A landscape with many peaks, sampled at points; each row gives a point and its height.
From any point a climber steps to the highest of the 2 points nearest to it. It stops when none of these is higher. Distance is the straight distance between rows; heights are no part of it.
Bif h=17.1: [133 160 123  92  89 192 108  76 156  86 137 125 149 136 133 138 168 105
 140 103 183 107 103]
Mezo h=53.7: [148 159 151 130 162  96  96 108  98 184 158  91 173  53 161 159 183 137
 131 154  89  92 143]
Sep h=62.6: [160 144  83 115 112 180  99  87 111 161 174 109 170 119 163 158 182  99
 135 122 138 145 148]
toze h=34.3: [132 125 118  70 171 109 125  91 119 157 125 141 129 102 134 102 120 136
 121 181  79 122 128]
baf h=63.4: [129 121 138 192 103 175 111 200 137 133 145 103 138 148 150 193 120 124
 152 113  88 179 163]
rola h=60.0: [123  97 133 102 109 180 139 137 154 130 125 134 134 187 138 112  67 125
 160 102 166 167 130]
gir h=65.8: [ 92 132  85  96  88 139 152 142  58 121 105 133  57 147 115 101 110 156
  72 115 143 141 165]
sugas h=44.4: [144 166 120  95 148  90  92  91 143  96 121 156 147 129 138 121 195  78
 117 113 124 110  89]
bivam h=37.7: [ 97 175 154 141 104 114 132 128  98 122 111 138 105 123 123 160 121 149
  74 141 110 117 160]
lizof h=27.0: [136  85 152 220 144 100 159 226 168 127 111 119  90 102 123 109 122 190
 107 125 118 106 112]
mesad h=15.2: [127 104  87  92 127 130  84 158 159  90 109 185 147 178 113 129 111  77
 148  85 109 130 114]
gen h=5.6: [ 89 158 142 110  62 170 181  99 101  66  88 121  88 102  94 149 135 108
 130 111 136 158 163]
Fas h=11.2: [115 158  96 105  67 161 132 129 140  63 122 142 120 162  91 111 159 114
 129 107 188 130 149]
guro h=13.1: [159 102 128 144 133 156 163 115 155 154 146 112 124 110 149  84 118 175
 124 141 152 109  93]
gabom h=39.6: [132 102 111 144 130 113 160 132 149 114 152 130 131 122  96  90 132 120
 165 135 151 123 126]
gutep h=29.1: [120 137 137 119 130  64 120 116 146  72  97 184 142 157  90 139 120  60
 143 123 141 146 104]
zive h=43.9: [128 129 199 137 166 102 135  81 149 155 135 131 134 129 131 107 128 117
 148 122 177 133 108]
Bime h=20.4: [133 123 136 130  99 191 129 102 163 105 143 111 150 150 145 127 136 128
 142  76 193  92 105]
Pige h=25.3: [133 171 140 104 122  46 129 108 118  82  96 169 141 129 114 151 163  61
 156 146 116 159 113]
Bagiv h=20.1: [125 118 115 112 137 135 133 160 116 115 121 119 152  97 109 147 102 141
 169 167  44 118 178]
gage h=51.1: [145 163 154 115 124 119 129 110 150 182 154 148 179 100 149 135 149  91
 169 189 175 183 117]
dok h=38.7: [126 136 170 156  79 159 149 133 112 160 126 127 118 166 157 159  98 176
  96 123 162 133 140]
tula h=45.9: [116 162 189 159 136 103 129  96 130 130 132 117 109 101 140 143 151 179
  56 130 133  66 119]
fol h=52.9: [143  85 120 184 167  93 136 115 132 154 123  84 111 102 131 128 137 161
  73 107 120  95 124]
Refop h=18.0: [105 121  99 128 119 116 137 115  98  91 115 108 147 111 112 159 125 121
 160 131  71 115 169]
nak h=44.6: [132 111  99 133 147  96 148 148 151 119 165 142 116 128  91  51 145 162
 132 153 172  96 102]
tuzer h=24.3: [152 123 166 142 112 171 141  80 142 134 146  96 127 128 158 140 140 139
 124  83 216  94  63]
Zum h=22.4: [133 168 109  68 125 104 138 100 130  96  95 148 123 116 122 131 148  67
 149 143 128 187 129]
zoref h=32.2: [106 122 153  90 166 139 125 107 121 145 117 123 118  95 136 106  85 174
  94 167  51  95 152]
bavik h=48.4: [133 126 131 122 133  96 117 176 133 127 163 152  99 127 104  74 144 183
  97 159 171  79  77]
sula h=60.6: [113  98 151 172 142 119 115 129 132 151 117  91 105 193 154 148  85 128
 103  59 162 175 113]
nimos h=65.9: [ 79 117  97 110 103 143 161 159 100  90 121 138 105 137  98 100  82 166
 121 182  93 134 178]
zeg h=12.2: [128 108 101 100 114 136  97 114 182  65 107 147 146 175 108 123 157  84
 147  59 117 103 119]
Luvog h=48.7: [117 141 200 161 144 134 151  88 135 167 122 103 132 117 152 139 101 113
 145 126 165 153 120]
bemar h=47.1: [143 162 160  96 149 124  85 128 147 187 118 157 163 116 171 138 121  99
 157 181 121 169 110]
vaza h=66.6: [123 109 150 133 125 143 138 144 171 132 122 137 155 147 149 126  87 107
 184 116 133 199 137]
tas h=55.9: [123 129 103  70 144 120  81 178 129 143 143 167 103 172 115  97 117 155
  91 144 126  92  95]
Bobam h=34.8: [134 153 140 180  45 158 143 120  95 143 117 104 110 169 152 180 103 161
  74  86 194 120 125]
sotur h=35.2: [108 102 170 203 137 127 145 231 176  94 121 106 111 140 125 130 106 175
 122 113 136 149  97]
fur h=36.2: [121 126 109  89 143 101 140  80  89 148 130 136 111 118 123 107 136 117
 122 153 127 149 126]
zoto h=29.9: [130  98  52 134 107  81 132 133 101 116 141 139 135 154  81 124 129  97
 162 105 150 157 144]
bona h=58.5: [ 99 120  89  86 123 137  88 180  98 143 127 168  85 185 114 106  85 174
  62 144 119  97 127]
Goraf h=48.2: [127 186 159 113 142 106 103  82 132 119 129 134 136  97 138 136 185  98
 119 123 109 112 127]
dif h=3.4: [ 93 149 120 107  86 179 174  88  87  90 112  94 115  72 127 149 133 107
 142 138 102 166 159]
noga h=14.3: [125 140  89  95  92 156 129  84 151  70 133 144 149 145 108 126 181  80
 149  89 151 109 122]
sed h=8.4: [ 92 169 145 102  69 147 165  99 113  75 108 143  96 148  96 129 143 105
 121 109 186 149 128]
Meke h=44.3: [164 135 160 103 171 136  75  95 150 204 144 141 171 118 201 119 125 102
 147 136 118 143 103]
kovu h=11.6: [138 117  60 106 141 132 174  94  92 106 157  96  98  74 111  71 168 161
 120 158 119 107 125]
Dalat h=51.7: [127 104 126 176  80 153 153 184 126 115 116 128 107 147 112 137  97 177
 102 111 117 110 159]
bav h=38.8: [131 149 182 125 137 100  94 119 173 138 133 168 154 121 119 127 153  99
 140 120 163 125 104]
mima h=56.4: [177 125 122 136 165 134  96 108 128 179 171  93 178  80 170 133 194 131
 137 128 102  86 135]
Tavuz h=70.8: [ 65 135  91  79  80 164 151 134  87  92 101 122  81 134 106 110  83 138
 109 145 106 157 179]
gidem h=55.3: [159 188 131  85 115 170 104  77 141 151 132 134 175  84 155 135 162  82
 163 174 153 173 113]
Sidi h=22.8: [155  96 109  95 168 136 109 187 136 142 136 123 168  86 149 150 124 134
 204 160  43 138 157]
Rodiz h=64.5: [144 112 128 152 149 134  89 144 110 162 147 132 134 154 141 150 130 123
 117  97 123 121 147]
zot h=59.7: [177 155 106 117 127 168  77  91 141 163 160 110 193  90 167 153 201 101
 149 120 107 118 123]
Pip h=34.0: [126  68  65 159 149  78 148 153 141 116 136 125 132 149  96  90 127 112
 172  90 147 146 123]
vuto h=59.5: [103 111 110 151  73 151 162 186 120  73 114 140 112 129  75 108  96 177
 127 160 105 100 165]
dusi h=71.1: [152 116 135 150 137 160  94 218 119 134 154 124 135 161 153 163 139 116
 129 100 108 151 136]
Revot h=33.6: [119 133 171 131 155  71 102 135 176 111  89 177 133 164 104 132 130  74
 135 107 146 114  91]
fifi h=34.9: [ 87 184 178 147 149  84 111 152 107 115 104 159  95 123  89 180 119 128
  85 145  81  99 161]
Sasi h=17.8: [123 132  62  84  99 128 114 128 129  95 103 160 135 167 104 122 137 105
 127 115 110 141 137]
zabo h=67.5: [118  90 131 157 113 154 131 155 134 134 113 108 107 204 150 120  60 128
 127  84 152 177 119]
bap h=13.7: [125  95  77 131 144 107 185  72 119 111 128  91 114  69  89  91 140 132
 162 141 108 115 140]
lin h=54.5: [115 132 183 163 130 125 126  90 133 166 106 113 113 165 148 153  69 102
 118  89 168 170 109]
zez h=16.4: [163 109 152 193 136 136 167 157 161 153 141  96 128 100 171 100 145 184
 116 139 114 116 101]
topof h=39.1: [138 123 143 100 155 154 143  74 134 177 162 117 152  76 159  91 130 125
 151 163 153 140  93]
Novi h=25.5: [165 121 138 102 144 172 115 158 139 145 150 119 190  63 155 139 139 152
 170 190  70 116 163]
ladi h=58.4: [141 127 139 152 118 159 110 200 139 135 146 114 157 159 158 155 104 107
 178 120 120 230 148]
far h=41.7: [110 140 159 174 106 135 152 108 113 112 109 117  90 119 119 136 115 181
  60 119 131  81 128]
Lare h=56.8: [119  91 122 147 181 108  95 107 106 153 108  99 115 119 121 129 112 140
  83  99  83  84 135]
bef h=43.8: [104 109 191 186 181 126 139 220 168  98 132 119 101 130 121 119 126 131
 163 143 127 143 107]
gak h=41.1: [135 132 108 109 159  60  91 107 127 136 133 161 129 144 109 123 155 101
 114 123 126 105  97]
Mut h=20.0: [147 135  56  71 128  71 110 111 115  78 106 159 135 133 116 117 151  73
 132 129 112 154 128]
Rivo h=28.2: [126 135 171 118 110 203 131 126 141 136 126 109 174  87 150 141 105 150
 147 170  73 109 166]
kika h=51.5: [156 185 132 111 145 109 122  96  90 143 148 121 148  54 144 154 194 120
 130 153 104 117 153]
feda h=53.0: [125  91 150 150 174 116 131 208 138 110 122 138 118 128 106 124 115 116
 169 142  92 129 138]
Fulof h=41.5: [150 103 135 122 168 146 126  88 132 220 159 102 145 110 183 106 120 122
 142 132 145 157  85]
Bomig h=38.6: [135 117  93 121 188  43 120  88  93 153 127 130 111 129 123 106 141 113
 120 131 106 116 113]
vivok h=15.8: [102 103  95 106 144 101 175  77  97 102 109  81 122  82 100 120 119 145
 165 136  63 106 164]
revo h=11.0: [160  97  70 122 132 142 157 122 116 149 166 118 113 100 138  76 129 187
 118 178 126  94 113]
bazes h=27.7: [156 121 134 160 101 145 142  95 123 151 144  90 101 171 135 145 121 141
 115  89 238 119  81]
Punu h=31.3: [133 146 142 178  66 117 159 112  82 133 129 103 100 159 122 176 134 138
  88  92 232 134 110]
lum h=26.4: [105 138  72 149  99  86 157 107 109  62 120 140 126 154  69 126 160  86
 152 104 152 148 155]
Dabem h=56.7: [ 99 115 145  85 150 125 115 120 116 139  95 157 117 162 133 116  62 115
 111 127  79 142 125]
bonu h=30.4: [109 162 152  92 132 183 102 108 132 132 120 123 145  96 143 147 114 150
  99 169  60 109 152]
Nem h=44.5: [119 126 163 197  70 156 172 172 133 134 116 123 121 147 135 148  85 154
 120 124 136 159 142]
rana h=59.0: [161 152 137 114 103 188 111  84 114 181 164 126 174  94 178 159 149  84
 149 149 170 142 126]
gifep h=49.4: [144 131 147 168 168  77 134 109 124 158 128 101 106  91 120 126 166 165
  59 130 132  59 129]
Mepun h=61.4: [114 105 154 114 182  98 115 167 137 137  96 171 137 147 106 117  75 106
 151 130  91 134 120]
Ropu h=52.6: [139 124 103 107 145 120  88 201 160 126 162 176 103 174  94  94 150 154
 109 138 157  69 101]
makop h=61.9: [100 126  86 117  86 129 126 175  66 134 121 132  69 172 124 134  75 187
  58 136 151 120 151]
Teliv h=60.5: [131 121 114 107 158 122  94 122 114 155 126 141 135 151 128 145  94 117
 102 106  84 122 138]
Bop h=21.1: [151  80 143 187 157 139 134 203 190 125 130 105  97 112 155 108 132 192
  91 123  95  98  87]
Gira h=22.7: [113 129 113 160 112  62 160 111 108  80  97 121 138 140  85 165 123  86
 192 101 129 153 175]

For each start below, name the point where the climber stops.
revo | Mepun
Sidi | Sep
Bomig | Sep
gen | Tavuz
bivam | dusi
fifi | dusi
topof | Sep
zoto | Tavuz
mesad | zabo
tuzer | Tavuz
